Points, in no order, along strands that fork, close into loops and pass close to each other.
In the rows, 128 means zero.
Points whose rows are less than 185 apart are linked; no others are.
<51>: [105 123 163 188  90 161 152 110 157 131 147  91 121 150 113 164 150 133
 169  98 119 109 134 135  99 163 116 121 145 136 138 130  93  87 119 152
 143 114 106 193 112 106 139 152 104 123 108 161 162 158  85 142 121 151
 112 125 109 191  75 147 158 120  88 123 104]
<398>: [128 112 182 148  79 165 140 147 120 157  87 135 118  77 125 201 185 134
 119 104 106  92 193 183  76 117 162 141 151 137 123 158 121 106 134 115
 110 105 123 162 138 153 112 170 120 132 196 124 152 152  90 153 166  79
  85 159 111 175 117 147 142  83 119 128 124]
<1009>: [146 156 146 116 142 106  88 130 136 142 133 170  75  93 131 135 102 159
 142 139 127 131 141 136 141 118 143 143 115 155 142 148 141 130 137 135
 148 133 152 114 130 126 155 117 160 144 106 103 114 142 111  84 150 129
 127 151 133 106 128 138 145 168 129 123 101]
<847>: [141 101  73 119 155 135 141 137 131 117 116 126 153 141 139 104 140 128
  63 131  95 136  79 156 142 120 139 136  48 115 118  81 148 171  78 111
 128 145 157 116 124 141  94 132  78 171 110 137 127 124 175 149 124 101
  95  71 119 103 163 106  97 116 132 146 157]
<504>: [137 118 121 126 130 130 118 141 119 143 117 122 140  86 141 164 151 156
  70 123 142 137 128 181 146 102 149 127  95 114 102 113 128 120  77  93
 131 171 135 157 131 196  90 149 153 169 157 122 146 118 118 155 176 102
 116 131 119 145 146  99 126 116 126 137 159]
<914>: [136 130 164 139 150 131 124 125 151 139 117 129 103 133 106 126  86 153
 161 122 136 120 108 101 138 153 124 139 132 151 150 168 155 128 157 146
 150 121 115 166 125  80 168 125 115 142 128 130 133 114 120  95 150 132
 127 149 128  90 137 140 153 141 122 148 126]
<2>: [ 88 178  92 172 135 128 166  77  94 117 181  97 145  83 150 125 104 137
 123 151 149 175 162  81 146 109 121 125 182 114  75 134  78 179 171 137
  66 178 104  80 121 224 108 111 214  53 119 127 136 113  71 141  92 176
 184 140 121 136  78  68  78 136 149  96 157]
<683>: [101 110  87 191 114 142 171 125 134  93 154  96 169 204  96 121 154 112
 129 123 140 119 107 139 106 146 128 107 138 110 154  80 121 109 126 122
 135 109  62 170 137 101 134 132  67 124 102 166 165 119 139 173  84 132
 106  80 113 181 108 125 108 117 109 113 157]
<731>: [141 113 141 144 113 152 139  98 122  94 121  72 187 113 113 183 130 170
  93  84 149 112 122 134 143 135 103 110 122 124 112 143 146 111 133 117
 136 120 115 161 150 188  82 200 115 139 144 129 145 107  94 138 151 111
 117 149  98 119 135 119 129  97 109 150 149]
<507>: [114 131 122 154 138 116 142  99 137 119 148 143 125 144 113 121 143 127
 119 148 126 128 135 132 120 106 120 118 123 108 143 100  95 123 104 110
 140 136 100 128 116 130 156  89 136 142 123 150 138 115 129 158 123 145
 142  95 141 156 117 102 118 141 124 108 151]
<666>: [146 102  73 149 151 158 126 138 145 107 111 180 175 151  92 132 166 116
  70 119 116 113 107 170 124 116 131 111 116 100 140  45 115 124  92  79
 143 148  72 142 124 125  97 106 101 187 141 163 131  99 177 178 103 144
  94  68 102 155 150 102  88 147 118 126 161]
<65>: [152 153 129  68 156 119 104 122  93 118 101  71 135 121 165 116 121 171
 114 143 145 145  95 124 186 131 117 128  89 155 112 135 160 143 124 125
 146 138 182 117 134 159 113 159 115 129 115 106 125 127 123  91 150 106
 148 156 133  80 173 141 140 121 144 147 141]
<792>: [143 103  76 159 164 147 102 123 113  84  90 168 194 192  94 153 150  72
  94 148  88 131 133 158 138 117 148  83 132 100 168  33 121 118 129 118
 129  98  96 135 132 127  86  83 109 167 168 174 138 127 208 138  71 136
  93  59  90 133 158 101  68 158 133 140 165]
<34>: [ 92 146 181 157 114 139 146  99 156 132 153 140  77  80 129 126 130 132
 175 128 130 136 180 127 114 117 133 133 159 138 117 165 100 145 128 156
  99 120 130  98 101 135 145 100 190  99 110 132 134 154  69 113 131 158
 130 155 124 152  83 132 129 143 128 112 103]
<217>: [148 119  79 109 159 123 128 112  79  79 111 116 160 126 162  88 108 121
  85 166 132 189 129 105 184 110 115 119  90 115 142 103 164 174 114 143
 141 143 164  67 138 171 100  95 153 135 124 130 109 108 169 105  95 118
 135 110 141  71 152 118  91 134 176 127 168]
<362>: [141 136 111 140 154 124 122 134 132  95 126 123 133 190 120  68 104 113
 133 146 130 152  72  75 155 138 112 127 121 137 143 125 158 168 119 149
 157 130 114  99 133  93 152 106  99 139 101 128 117 109 179 119 120 125
 158 101 135  84 146 130 112 132 140 128 146]
<589>: [134 137  95  67 192  81  95 175 136 195 139 127  80 149 164 120 101 142
 137 133 108 130  54 142 167 180 165 168  67 161 119 115 164 132  95 167
 132 145 172 125 145  59 170 154  47 143  91  94 120 170 186 100 169  95
 113 103 159 109 188 171 188 133 107 160 109]
<787>: [119 117 148 158 112 153 143 124 129  90 124 135 140 158  53 105 130  83
 148 122 144 107 130  82 103 143 103 118 196 111 155 147 158 110 156 137
 141  73 108 120 155  57 146 111 143  98 151 133 113  81 134 113 114 153
 144 125 147  90 141 139 114 144 160 105 125]
<730>: [107 118 146 150  59 162 164  89 143 102 150 127 148  96  94 117 121 103
 143 115 152  94 148 100  60 131 112 144 185 109 130 200 129 119 160 124
  95 116 114 143 133 109 107 152 140  98 133 117 117 102  53 144 135 109
 130 171 134 143 102 136 153  91 164 107  81]
<103>: [125 149 149 102 107 123 153 146  87 134 124 118 136  36 160 109 151 170
 105 112 162 153 176 166 117 102 136 154 120 140  97 156 152 142 121 122
  91 139 163 115 135 200  77 185 164 122 170  96 124 118  72 113 171  53
 109 155 157 140 118 122 160  99 159 139 121]
<430>: [104 150  95 101 103 100 175 110 164 155 197 110 146 103 185  99 108 133
 155 125 161 124 139  95 104 111 124 156 121  83  82 182  83 149 115 111
  94 153 166  84 118 155  91 136 157  63  83 114 102 151  59 143 100 130
 146 150 115 166  69 113 150  88 160  75  91]
<984>: [107 173 155 193 118 129 133  73 105 116 153  93 101  75 139 148  99 151
 132 144 144 184 179  91 152 102 117 119 170 115 113 150  84 172 142 157
 102 154 113  85 115 232 122 125 224  91 102 141 127 129  67 114 110 174
 160 162 120 133  88 116 113 152 132 108 136]
<608>: [143 123 122  69 160  97 103 200 116 184 115 101  99 176 165 138 134 139
 126 114  90  98  39 151 161 177 154 128  56 164 127  79 158 120 110 160
 134 130 169 154 133  80 168 151  44 155 111 124 134 166 212 116 162 107
 108  95 139  97 173 157 150 141  87 193 153]
<451>: [133 101 115 112 144 126 115 116 156 130 124 121 157 135 102 153 127 158
 106  98 122 101  80 149 124 147 100 135 105 113 138 141 137 121 105  97
 160 132  94 171 134  93 131 150  72 169 115 138 149 133 132 160 146 142
 124 110 111 112 144 135 131 127 132 151 148]
<463>: [126  94 132  87 112 108 141 163 125 173 110 103 104 138 152 140 186 118
 135 114 110  85 127 169  86 132 133 128 108 140 137 122 119  86 122 120
 125  86 174 165 119  86 160 167  88 119 145 115 129 176 129 128 133  98
 108 112 120 164 126 158 155  89 115 146 129]
<684>: [102 149 119  89 101 112 128 203  87 186 127  82  66  66 187 117 165 147
 123 123 151 162 166 152 150 132 149 163  99 171 114 109  95 120  97 146
  94 139 199  89 112 166 156 127 160 111  94 114 139 162  95  93 134  95
 136 126 159 154 112 130 146 100 140 154 124]
<400>: [148 123  75 111 161 113 121 136 105  91 106 108 135 160 174 108 120 123
  86 162 115 160 108 141 162 111 121 112  78 115 132  63 129 159  83 130
 153 146 153 103 125 145 114  91 113 155 119 133 135 139 196 109  93 148
 131  95 145  95 151 123  83 146 139 131 160]
<990>: [153 112 197 117 124 139  69 149 160 135  99 192 136 127  92 153 109  97
 158 125 106  84 123  99 104 134  94 126 163 143 167 171 161 100 200 132
 166  95 121 144 124  62 131 117 131 127 170 101  87 101 153  86 127 157
 126 162 105  69 157 151 148 149 140 129 100]
<772>: [116 140 125 167 150 130 146 165 117 149 152  82  98 187 132 109 129 147
 181 107 128 126 101 125 138 175 166 119 109 162 159  99 143 102  86 176
 137 121  95 163 139  98 189 113  73 145  82 149 195 165 157 126 147 124
 142  85 130 135 104 145 153 126  85 147 158]
<725>: [ 96 121 151 141  61 150 148  83 170 125 162 127 129 104 103 131 133  94
 160 135 140  85 148 105  56 144 133 144 177  86 115 193  62 116 126 109
 120 119 119 137  90  77 110 122 141  69  99 141 105 148  60 156 104 148
 121 176 127 203  77 129 149 101 136  76  66]
<132>: [157 146 125  76 160  94 102 143 105 162 113 128  84  99 169 134 118 145
 124 143 117 148 134 141 156 129 134 139  85 161 142 126 148 132 111 130
 138 144 169 118 128 134 142 129 135 163 130 109 126 127 152  99 143  93
 118 137 153  95 156 151 148 140 126 151 113]
<160>: [139  92  97  80 163 105 115 176 125 135 109 117 144 166 124 120 151 123
 120 113  74 118  20 150 145 152 147 125  52 132 140  90 148 138 140 123
 140 108 146 151 141  81 105 166  31 145 114 111 145 154 218 133 144 118
 100 121 108  92 177 151 138 113 112 191 142]
<113>: [101 119 134 143 105 149 130  90 153 116 130 196 145 137  65 118 120  90
 113 138 142 116 170 118  92  90 112 143 195  73 115 152 109 137 135  95
 103 119  94  82 124 114 131  92 208 106 154 134  87 109 114 160 114 160
 126 126 122 136 119 105 101 167 161  88 101]
<219>: [146 125 163 112 119 128 118 125  99 124 100  73 152 116 133 126 141 157
 127 104 148 133 130 129 136 125 108 131 118 144 143 162 157 122 148 123
 139 116 154 136 139 144 107 179 116 130 151 103 130 116 107 123 130  96
 131 154 134 104 141 154 133  95 141 156 125]
<11>: [143  82 181 132 120 172  89 139 167 134 101 182 133 128  91 186 133 114
 138 104  95  76  97 124  71 148 109 110 159 138 158 168 157 102 183 118
 166  91 113 178 141  48 117 157  91 134 157 128 126 139 141 124 136 166
 111 146  95 121 123 156 146 128 123 140  91]
<21>: [134 108 173  80 127 110  93 177 120 181  70 115 118 124 181 188 163 135
 150 132  80  88 114 165 111 148 134  97  97 165 133 109 127  71 152 135
 159  94 166 176 105 109 142 161 102 147 174 124 121 172 158 107 129 120
 112 126 117 148 128 155 136 119  87 170 132]
<841>: [133 122 164 154 119 148 121 147  97 140  81 123 117  74 149 220 175 136
 130 118  95 122 184 183 124 113 149 128 128 160 130 129 139  96 151 140
 132 107 142 166  97 169 108 160 147 167 178 139 156 135 125 139 147 121
 116 155 102 144 118 127 123 116  88 152 145]
<994>: [164 109 146  50 136  92  83 168 107 170  59 137  89 124 202 183 139 125
 122 157  65  98 122 159 161 143 135  91  67 152 129  71 113  91 150 141
 163 124 177 161 120 148 140 105 117 165 146 115 129 156 185  93 127 133
 122 128 116 115 136 147 114 162  83 168 152]
<1007>: [126 166 122 126 163  96 112 130 155 163 173 173  67 171 126  97  84 122
 168 146 120 114 116 101 143 158 133 140 127 146 150 138  89 134 111 160
 141 141 129  94 127  57 209  73 112 125  54 113 114 159 137 112 117 158
 146  97 164 123  98 146 154 180 129 112  98]
<189>: [123 200  80 123 168  85 101 102 166 148 185 132  60 120 152  92  35 145
 181 163 163 149 122  74 167 153 108 135 153 159 111 126  87 167 129 134
 120 166 130  54 125 120 164  88 138 105  47 104  96 130  77 113 103 164
 176 134 154  97 100 122 131 179 157 100 112]
<250>: [106 111 122 132 141 122 143 183 113 163 121 109  97 187 132 144 171 115
 156 122 108 108  86 157 108 149 148 121  84 153 146  68 146  99 106 155
 127 103 114 197 122  70 192 118  59 152 127 150 164 161 185 149 129 118
 106  73 124 177 121 134 142 116  74 146 158]
<387>: [121 145  94 155 146 120 156 135 101 119 166 113 110 102 159  89 135 124
 107 136 150 156 150 126 141 112 151 128 124 125 137 109 123 160 100 132
 110 159 124 106 120 176 135 109 158 145 134 120 154 119 119 141 129 118
 138 111 163 129 122  91 103 133 155 114 161]
<920>: [170 102 164 131 130 154  98 146 135  94  83 161 164 187  78 119 116  75
 127 117 107 118  87  90 105 129 107  91 163 121 160 133 165  98 175 134
 153  91 107 137 151  59 141 121 107 134 180 116 110  88 188 110 111 159
 140 132 127  83 158 143 110 137 147 132 116]
<235>: [140 116 148 164  98 172 123 100 126  87 104  60 157 132  88 184 154 149
 135  89 136 118 120 135 113 145 109 112 144 142 139 160 135  93 171 142
 157 100 101 188 128 143  86 202  90 140 155 151 149 142 105 136 158 120
 102 169  96 149 126 156 129  94  80 156 125]
<553>: [124 145 125 144 142 118 145 109 143 114 162 124 138 161  98  54  88 141
 151 144 158 146 102  67 141 134 103 146 143 112 137 149 138 151 124 130
 121 140 115  94 119 110 151 117 132 115  99 121 107  93 130 134 124 133
 157 105 153  79 120 122 134 131 149  99 114]
<789>: [172 155 147 172 135 135  84  96 142 114 117 183 147 138  63 140  78 130
 101 140 125 117 168  99 148 118 103 118 155 122 132 134 145 127 150 127
 142 142  88 114 139 141 153  83 183 177 147 139 113  91 130 121 137 184
 138 134 121  63 158 119 113 185 122 122 146]
<54>: [120 127 178 135  83 142 152 138  98 139  93 153 116  40 133 147 171 122
 113 107 126 106 210 189 100  98 158 157 147 131 123 155 140 120 141 138
  98 107 142 127 120 177 107 173 165 120 187  89 127 124  74 130 193  66
 106 166 123 166 107 131 153  95 139 129 111]
<701>: [115 166  88 175 111 138 190 106  78 128 183  73 164  90 200 137 112 147
 124 125 159 171 167 107 159 102 134 115 153 104  75 128  86 166 125 129
  72 198 135 105 118 252  88 123 197  59 116 131 151 113  84 129  94 139
 174 140 138 171  66  63 110  99 127  83 174]
<435>: [ 89 114 102 178 111 139 138 118 153 111 178 165 160 212  70  74 141 105
 145 123 120 113  75  93  89 140 120 132 170 128 154 123 132 149 129 127
 127 111  64 131 141  33 171  80  88 128 111 158 132 105 159 171  97 177
 136  84 141 138 115 129 130 134 131  93 127]
<116>: [147 140 154 125 125 151  80  89 163 131 127 228 117  97  82 141 105 116
 115 141 127 103 175 109 127  96 112 137 162 127 118 152 117 143 137  95
 131 135 103  91 122 138 135  81 213 144 144 135  89 116 132 118 114 183
 140 145 119 105 135 120 120 180 129 111 105]
<827>: [131  87 108 104 132 123 130 193 128 139 104 115 127 162 125 131 184 111
 138 102 110  97  67 187  95 147 126 132  77 133 157  90 151 111 135 121
 139  97 139 171 137  73 151 163  56 143 135 126 149 149 173 153 155  94
  97  94 128 149 157 138 140  92 100 150 146]
<204>: [125 142 111  82 200 106 128 181 123 123 144 128 108 164 124  74 110 112
 146 127 113 130  44 125 164 155 159 185  81 169 135 111 186 145 104 149
 119 132 139 107 160  58 167 147  21 147 103 108 127 126 202 120 161  84
 109 103 167  70 183 148 155 107 119 148 132]
<901>: [102 149  93 103 103  95 188 136 128 152 172  79 146  97 184  78 122 155
 123 120 161 137 118 128 108 120 123 148 100 121 102 145 120 143 100 111
  93 159 167 121 138 171 106 152 132  97  99 103 117 145  74 145 124  86
 131 130 138 163  92 112 170  78 153 105 116]
<392>: [137 100 174 151 100 178  86 112 147 117 101 131 150 123  86 205 143 136
 154  85 109  95 120 128  76 163 118 119 168 153 145 195 164  82 196 130
 166 109 102 194 128  76  96 196  89 142 166 136 145 141 114 120 168 121
 108 169  94 124 124 127 166  95 110 138 112]
<158>: [ 98 123 133 191  86 150 154 109 148 116 155 135 135 192  87 144 153 118
 149 128 135  95 134 136  75 140 105  95 169 127 155 103  97  84 144 120
 144 102  56 184 137  75 165  95 101 126 111 170 169 145 113 173  99 161
 108 103 111 202  86 142 126 127  88 103 134]
<313>: [145  97 191  88 123 128  81 131 156 135  93 226 108  85 114 142 126 101
 153 150  96  82 167 149  87 122 118 139 165 122 150 167 144 112 168 126
 151 100 157 101 113  61 134 102 181 107 172  99  77 121 133  92 125 145
 121 139 123 108 144 160 134 164 153 113  87]
<411>: [ 86 145 187 186  92 149 130  82 135 104 150 144 121 143  92 140 132 118
 155 157 129 141 176 114 109 130 124  93 174 136 124 146  91 134 156 154
 133 111  96 115 115 112 138  97 191  85 114 155 137 136 106 128  95 184
 130 149 125 143  96 129 102 174 124 122 126]
<88>: [ 96 138 122 131  69 115 174  94 185 147 174 132 128 124 145 112 136  99
 150 139 155 118 150 110  77 107 130 156 145  75  82 160  65 118 111  78
  96 137 124  98  92 117 116 108 161  77 105 130 116 163  66 164  78 148
 137 129 128 208  72 108 137 111 131  77  64]
<473>: [145 131 117 132 131 125 118 158  82 130  85 103 136  87 157 185 167 163
  92 133 123 150 169 176 153 108 154 130  94 125 109  94 122  95 119 125
 125 122 157 142 136 207  92 135 147 158 175 148 166 126 135 130 148  97
 115 143 142 131 150 100  95 117 102 156 167]
<242>: [133 182 102 111 180  93 117 130 143 140 165 115  70 185 156  71  52 130
 176 166 131 140  97  81 178 170 135 130 110 173 126 124 130 159  99 170
 141 162 121 115 138  77 202  97  83 133  48 114 113 135 165  85 143 138
 162 113 158  97 119 151 156 147 112 115 124]
<82>: [119 121 119 160  94 147 187  88  68 108 132  78 178 114 141 129 148 113
 113 139 149 159 181 116 133  85 124 111 151  81 134 131 113 127 150 142
 109 128 138 108 136 203  97 115 186  85 157 143 138 105  96 148  88 115
 119 143 135 160 121 103 109 117 141 121 151]
<505>: [146 121 185 161 113 131 110 100 114  91  96 138 135 169 103 149 121 119
 137 156 118 127 148  98 129 120  95  81 167 114 141 130 101 117 158 146
 156 109 104 118 114 140 133 105 147 122 136 147 115 126 151 104 104 186
 127 147 106 135 129 152 101 169 119 130 108]
<835>: [115 163 155 153 143 126 138 146 115 137 131  82 104 131 142 130 110 162
 151 108 136 123 124 132 154 161 132 131 116 170 132 120 138 136 108 158
 142 139 127 172 118 124 169 134 100 136  99 138 161 150 112 111 162 129
 133 115 152 125 124 140 132 133  96 144 161]
<231>: [144  70  60  88 157 139 144 154 146 108 116 148 176 147 110  99 126 102
  77 104 116 101  44 142 126 113 121 151  53  84 138  98 160 146 101  84
 132 112 144 122 142  99  71 147  55 166 109 129 115 118 179 164 116 103
  91 111 120 102 175 118 125  88 161 137 145]
<721>: [ 94 100 132 130  56 160 156  87 147 101 146 185 146 123  84 115 135  96
 122 116 160  91 164 116  37 116 105 163 209  76 128 185 137 127 154  97
  98 105  93 104 126  99 112 119 184  88 162 112  89  91  78 166 119 132
 126 155 149 152 115 113 129 127 186  84  81]
<749>: [163 120 122 116 148 124  91  96 112  96 108 140 174 125 110 110 104 119
  97 146 106 143 138 116 162 118 111 112 125 121 143 126 140 146 143 138
 146 136 124  93 139 176 112  95 159 153 150 135 113 106 167 121 110 149
 141 146 118  63 159 123 102 163 141 137 143]
<613>: [ 86 143 106  95 128  86 151 132 164 173 178 105 126 105 164  95 110 171
 130  93 167 119 109 131 123 141 147 148 106 118  96 154 125 136  82 124
 114 153 142 135 135 120 129 180  83 120  75 100 110 155  76 143 158  82
 138 121 135 128 105 130 209  99 156 113  84]
<659>: [111 120 166 189  79 164 136  69 137  97 119  71 130 134  99 199 133 129
 153 126 136 106 151 110  90 141 100 101 165 150 115 156 103  97 142 147
 150 112 102 170 116 143  94 169 129 107 109 163 160 137  84 118 132 153
 116 172 101 164  97 164 137  97  80 134  88]
<62>: [171 120 140  74 158 119 127 154 119 100 104  72 155 149 127  92 110 140
 147 111 130 162  64 101 181 150 143 147 121 169 119 157 226 133 156 144
 121  93 149 139 162  97 134 184  66 132 122 103 126  86 169  82 162  82
 154 158 136  43 189 143 150 103 129 176 143]
<93>: [164 167 108 139 188 116 109 116 124 127 141 138  94 183 115  99  72 124
 131 143 117 119  97  83 168 161 140 135 103 183 154 106 160 171 131 156
 146 154  94 133 161 100 185 104  80 158 106 133 136 109 178 106 152 120
 145 107 160  66 141 155 132 169 101 145 153]
<130>: [164  79 128 112 139 126  99 114 119 102  53 181 164 161 132 163 159  85
 125 151  91 145 141 159 126 113 135  62 138  79 153  51 122  81 127 108
 150 113 127 133 137 148  77  81 145 160 208 156 111 129 196 135  83 159
 110 111  80 144 148 119  72 160 106 130 144]
<775>: [110 131 150 120 105 116 132 122 134 157 123 127  79  57 167 157 135 134
 135 121 136 138 187 148 123 113 137 140 128 129  90 145  86 119 102 118
 116 129 156 105  82 151 111 137 162  96 114 132 113 157  79 126 135 120
 139 167 107 187  69 145 130  94 134 135  86]
<401>: [139 133 121 134 115 150 160 128 104 133 147 123 141  74 138 133 133 169
  63  91 165 153 141 161 148 103 139 145 103 113  83 121 134 141  98  98
  98 188 129 142 139 232  80 172 159 125 151 113 150 116  84 160 174  91
 120 151 131 148 126  86 152  89 158 113 145]
<245>: [112 164 116 159 125 106 132  99 155 119 185 169 112 137  85  72 104 121
 144 165 138 136 143  73 121 123 106 137 169 131 121 124  97 178 150 137
 104 128 101  79 126 101 171  70 180 113 112 126 100 100 100 134  95 176
 166  90 152  86 120 107 117 187 145 102 117]
<559>: [176 110 119  31 156 100  70 166  97 152  68 133  80 110 199 154 124 132
 109 152 109 139 114 160 186 140 133 117  66 171 116  90 135 119 120 135
 168 165 183 119 135 144 110 110 129 168 127 112 122 147 206  63 130 113
 140 124 135  96 180 156 120 151  96 165 139]
<805>: [140  80 135 137 112 148  97  94 113  90  76 182 177 178  99 152 140  94
 115 138  98 125 162 116 111 108 104  69 181  89 158 107 123 102 161 114
 145 107 101 124 129 131 102  84 158 128 193 150 101 118 181 131  90 170
 110 130  86 129 147 128  82 167 132 115 113]
<202>: [ 89 166  93  95 131 110 168 168 103 179 176  73 102  75 212  61 130 164
 126 116 164 172 142 137 167 140 139 158 111 157 109 126 124 151  99 159
  92 167 190  97 130 190 122 155 136 111 107 102 135 147  91  91 147  81
 138 113 178 138 117 116 148  99 154 128 135]
<737>: [117 135 109  96 153  95 122 137 157 174 144 120 125 131 123 135 120 152
 110  73 132 118  68 149 128 152 127 153  88 117 109 151 146 119  63 115
 137 160 138 162 138 104 129 166  70 158  87 100 127 149 117 171 157 108
 118 116 135 121 147 131 180 121 147 128 114]
<86>: [146 114 125  97 129 125 130 161  91 107  93  74 154 151 124 104 150 115
 145 103 125 145 101 126 144 126 143 113 124 150 146 130 194 115 170 149
 130  94 162 153 155 106 143 176  82 120 169 118 129 117 157 103 138  79
 122 155 133  91 164 145 131  90 149 165 140]
<27>: [136 106  78 154 130 161 120 110 155 103 109 165 179 122 110 172 146 119
  58 118 110 134 121 167 151 106 132 118  89  70 103  59  98 116  72  53
 133 164  91 157 110 187  54 117 107 167 137 160 124  98 139 188 115 126
  99  98  76 187 146  88  84 131 115 118 157]
<912>: [138 173 147 148 128 139 130  95  95 110 140  86 147  82 144 144  97 181
 128 119 153 184 171  84 158 111 101 122 137 147 100 166 131 166 138 141
 111 151 161 109 121 216 105 155 187 110 100 124 131 118  72 102 133 130
 151 180 126 105 111 129 122 118 119 118 125]
<917>: [124 116 133 150  96 129 146 132 129 119 117 139 132 134 118 143 159 107
 120 133 132 122 183 147  88 100 132 122 140  96 137 132 111 107 126 113
 124 109 127 137 115 124 134 118 134 121 150 140 135 135 109 155 109 114
 126 131 116 184 114 114 116 113 120 103 118]
<764>: [125 107 117 122 103 122 182 110 103 115 128 135 132 139 153 116 160  80
 127 146 146 142 193 136 102  85 129 120 135  79 114 124  90 111 117 103
  91 108 152 101 117 168 111  94 188  85 157 141 128 109 103 143  93 127
 135 125 138 190 110 112  91 138 123 103 126]
<756>: [ 89 137 148  90 108 132 115 176 115 178 113  98  80  16 180 165 159 146
 110 129 140 144 194 167 149 104 183 169 113 148  78 131  83 120 101 127
 107 133 180 106  95 205 113 158 177 120 117 121 149 166  90 111 152  90
 128 170 123 171 101 135 144  88 125 160 108]
<26>: [115 194 113 152 149 107 130  93 163 126 195 152  81  88 125  72  52 147
 165 151 154 169 135  74 126 130 117 140 179 121 101 150  91 191 154 156
  84 148 108  65 130 143 143  89 191  94  83 108 102 122  40 115 100 171
 182 129 142 104  93  95 122 178 159  86 105]
<292>: [113 110 121 169  85 166 135 120 136  93 150 161 173 222  34  78 150  77
 135 130 147 120 141  95  61 138  98 111 210 113 174 132 132 136 165 124
 120  75  57 132 152  39 148  83 123  94 156 153 118 111 156 163 107 163
 120  85 154 135 131 118  94 144 141  98 132]
<491>: [131 160 145 140 133  99 117 101 161 155 172 180  59 148 103  99  75 121
 161 165 130 134 159 100 136 126 137 116 164 152 130 137  79 156 128 135
 145 135  93  82 121  90 188  56 178 110  88 134 127 140 113 119 114 183
 154 122 142 122 104 132 105 189 128 109 109]
<908>: [107 164 100 170 108 121 189 131  71 120 175  81 155 116 155  91 126 138
 113 130 147 166 164 119 139 104 147 117 136 107 122 125 118 149 138 137
  88 143 138  95 142 220 106  98 180  87 141 134 161  97 105 125 116 106
 142 103 157 156  94  94  99 117 144 103 178]
<673>: [123 139 106  95 187 115 133 183 131 110 133  71 121 171 118  58 104 131
 166 130 133 169  41  96 184 159 162 166 110 158 111 129 217 143 113 137
 111 106 125 128 164  52 149 178  38 129 110 125 124  91 172 108 154  75
 154 117 139  63 175 145 146 100 125 170 133]
<956>: [154 107 104 117 157 128 115 138 138 117 102 148 135  91 157 201 146 139
  62 144 111 159 116 177 183  85 150 107  83  87 102  80  90 119  79  79
 128 185 117 161  97 207  75 122 149 162 156 144 128 112 136 154 137 137
 119 110 105 166 147  84  88 118 100 115 165]
<977>: [124 114 155  82 153 105  72 135 169 172 111 230  58  63 150 118 110 129
 168 161 123 101 158 153 115 118 133 164 132 147 146 166 115 122 135 133
 142 123 149  86 104  85 153 101 161 118 110  84  90 140 106  92 137 129
 124 164 118 116 130 150 164 154 148 139  73]
<122>: [152  70 113  95 143 137 112 125 155  94 106 132 180 164 101 121 136 120
  97  95 120  99  48 130 127 121  99 122 103 101 153 133 163 113 133  83
 141 120 116 156 145 104 122 166  81 162 134 129 118 115 167 141 135 114
 110 132 119  84 179 127 118  93 143 143 130]

A piece is all that can be reached along the links. How many separate loops has the piece of each point below (a circle has one, a figure eight two, a Y none), and how many tips (points with one link)?
<990> => loops 3, tips 2
<684> => loops 2, tips 0
<242> => loops 1, tips 1
<82> => loops 1, tips 1

A tip is a point with one link. Name the tips that can be reached along the links from each point below, in the order of the rows.
<507> => <912>
<219> => <683>, <435>
<491> => <189>

A fork is a point with three links, a tip a point with one. Leave the first point through the second and follow the links. Name the first fork or tip that comes.
<231>, <847> => <901>
<34>, <411> => <504>
<219>, <86> => <827>

Name the points in between on the shortest way along the links from the first point to the second, in order.
<398>, <805> => <841>, <473>, <504>, <956>, <27>, <666>, <792>, <130>
<132>, <683> => <65>, <219>, <731>, <235>, <659>, <51>, <158>
<756>, <103> => <775>, <34>, <411>, <505>, <805>, <130>, <792>, <666>, <27>, <956>, <504>, <401>
<313>, <204> => <977>, <1009>, <132>, <65>, <219>, <86>, <62>, <673>
<789>, <756> => <116>, <113>, <721>, <730>, <725>, <88>, <430>, <901>, <202>, <684>
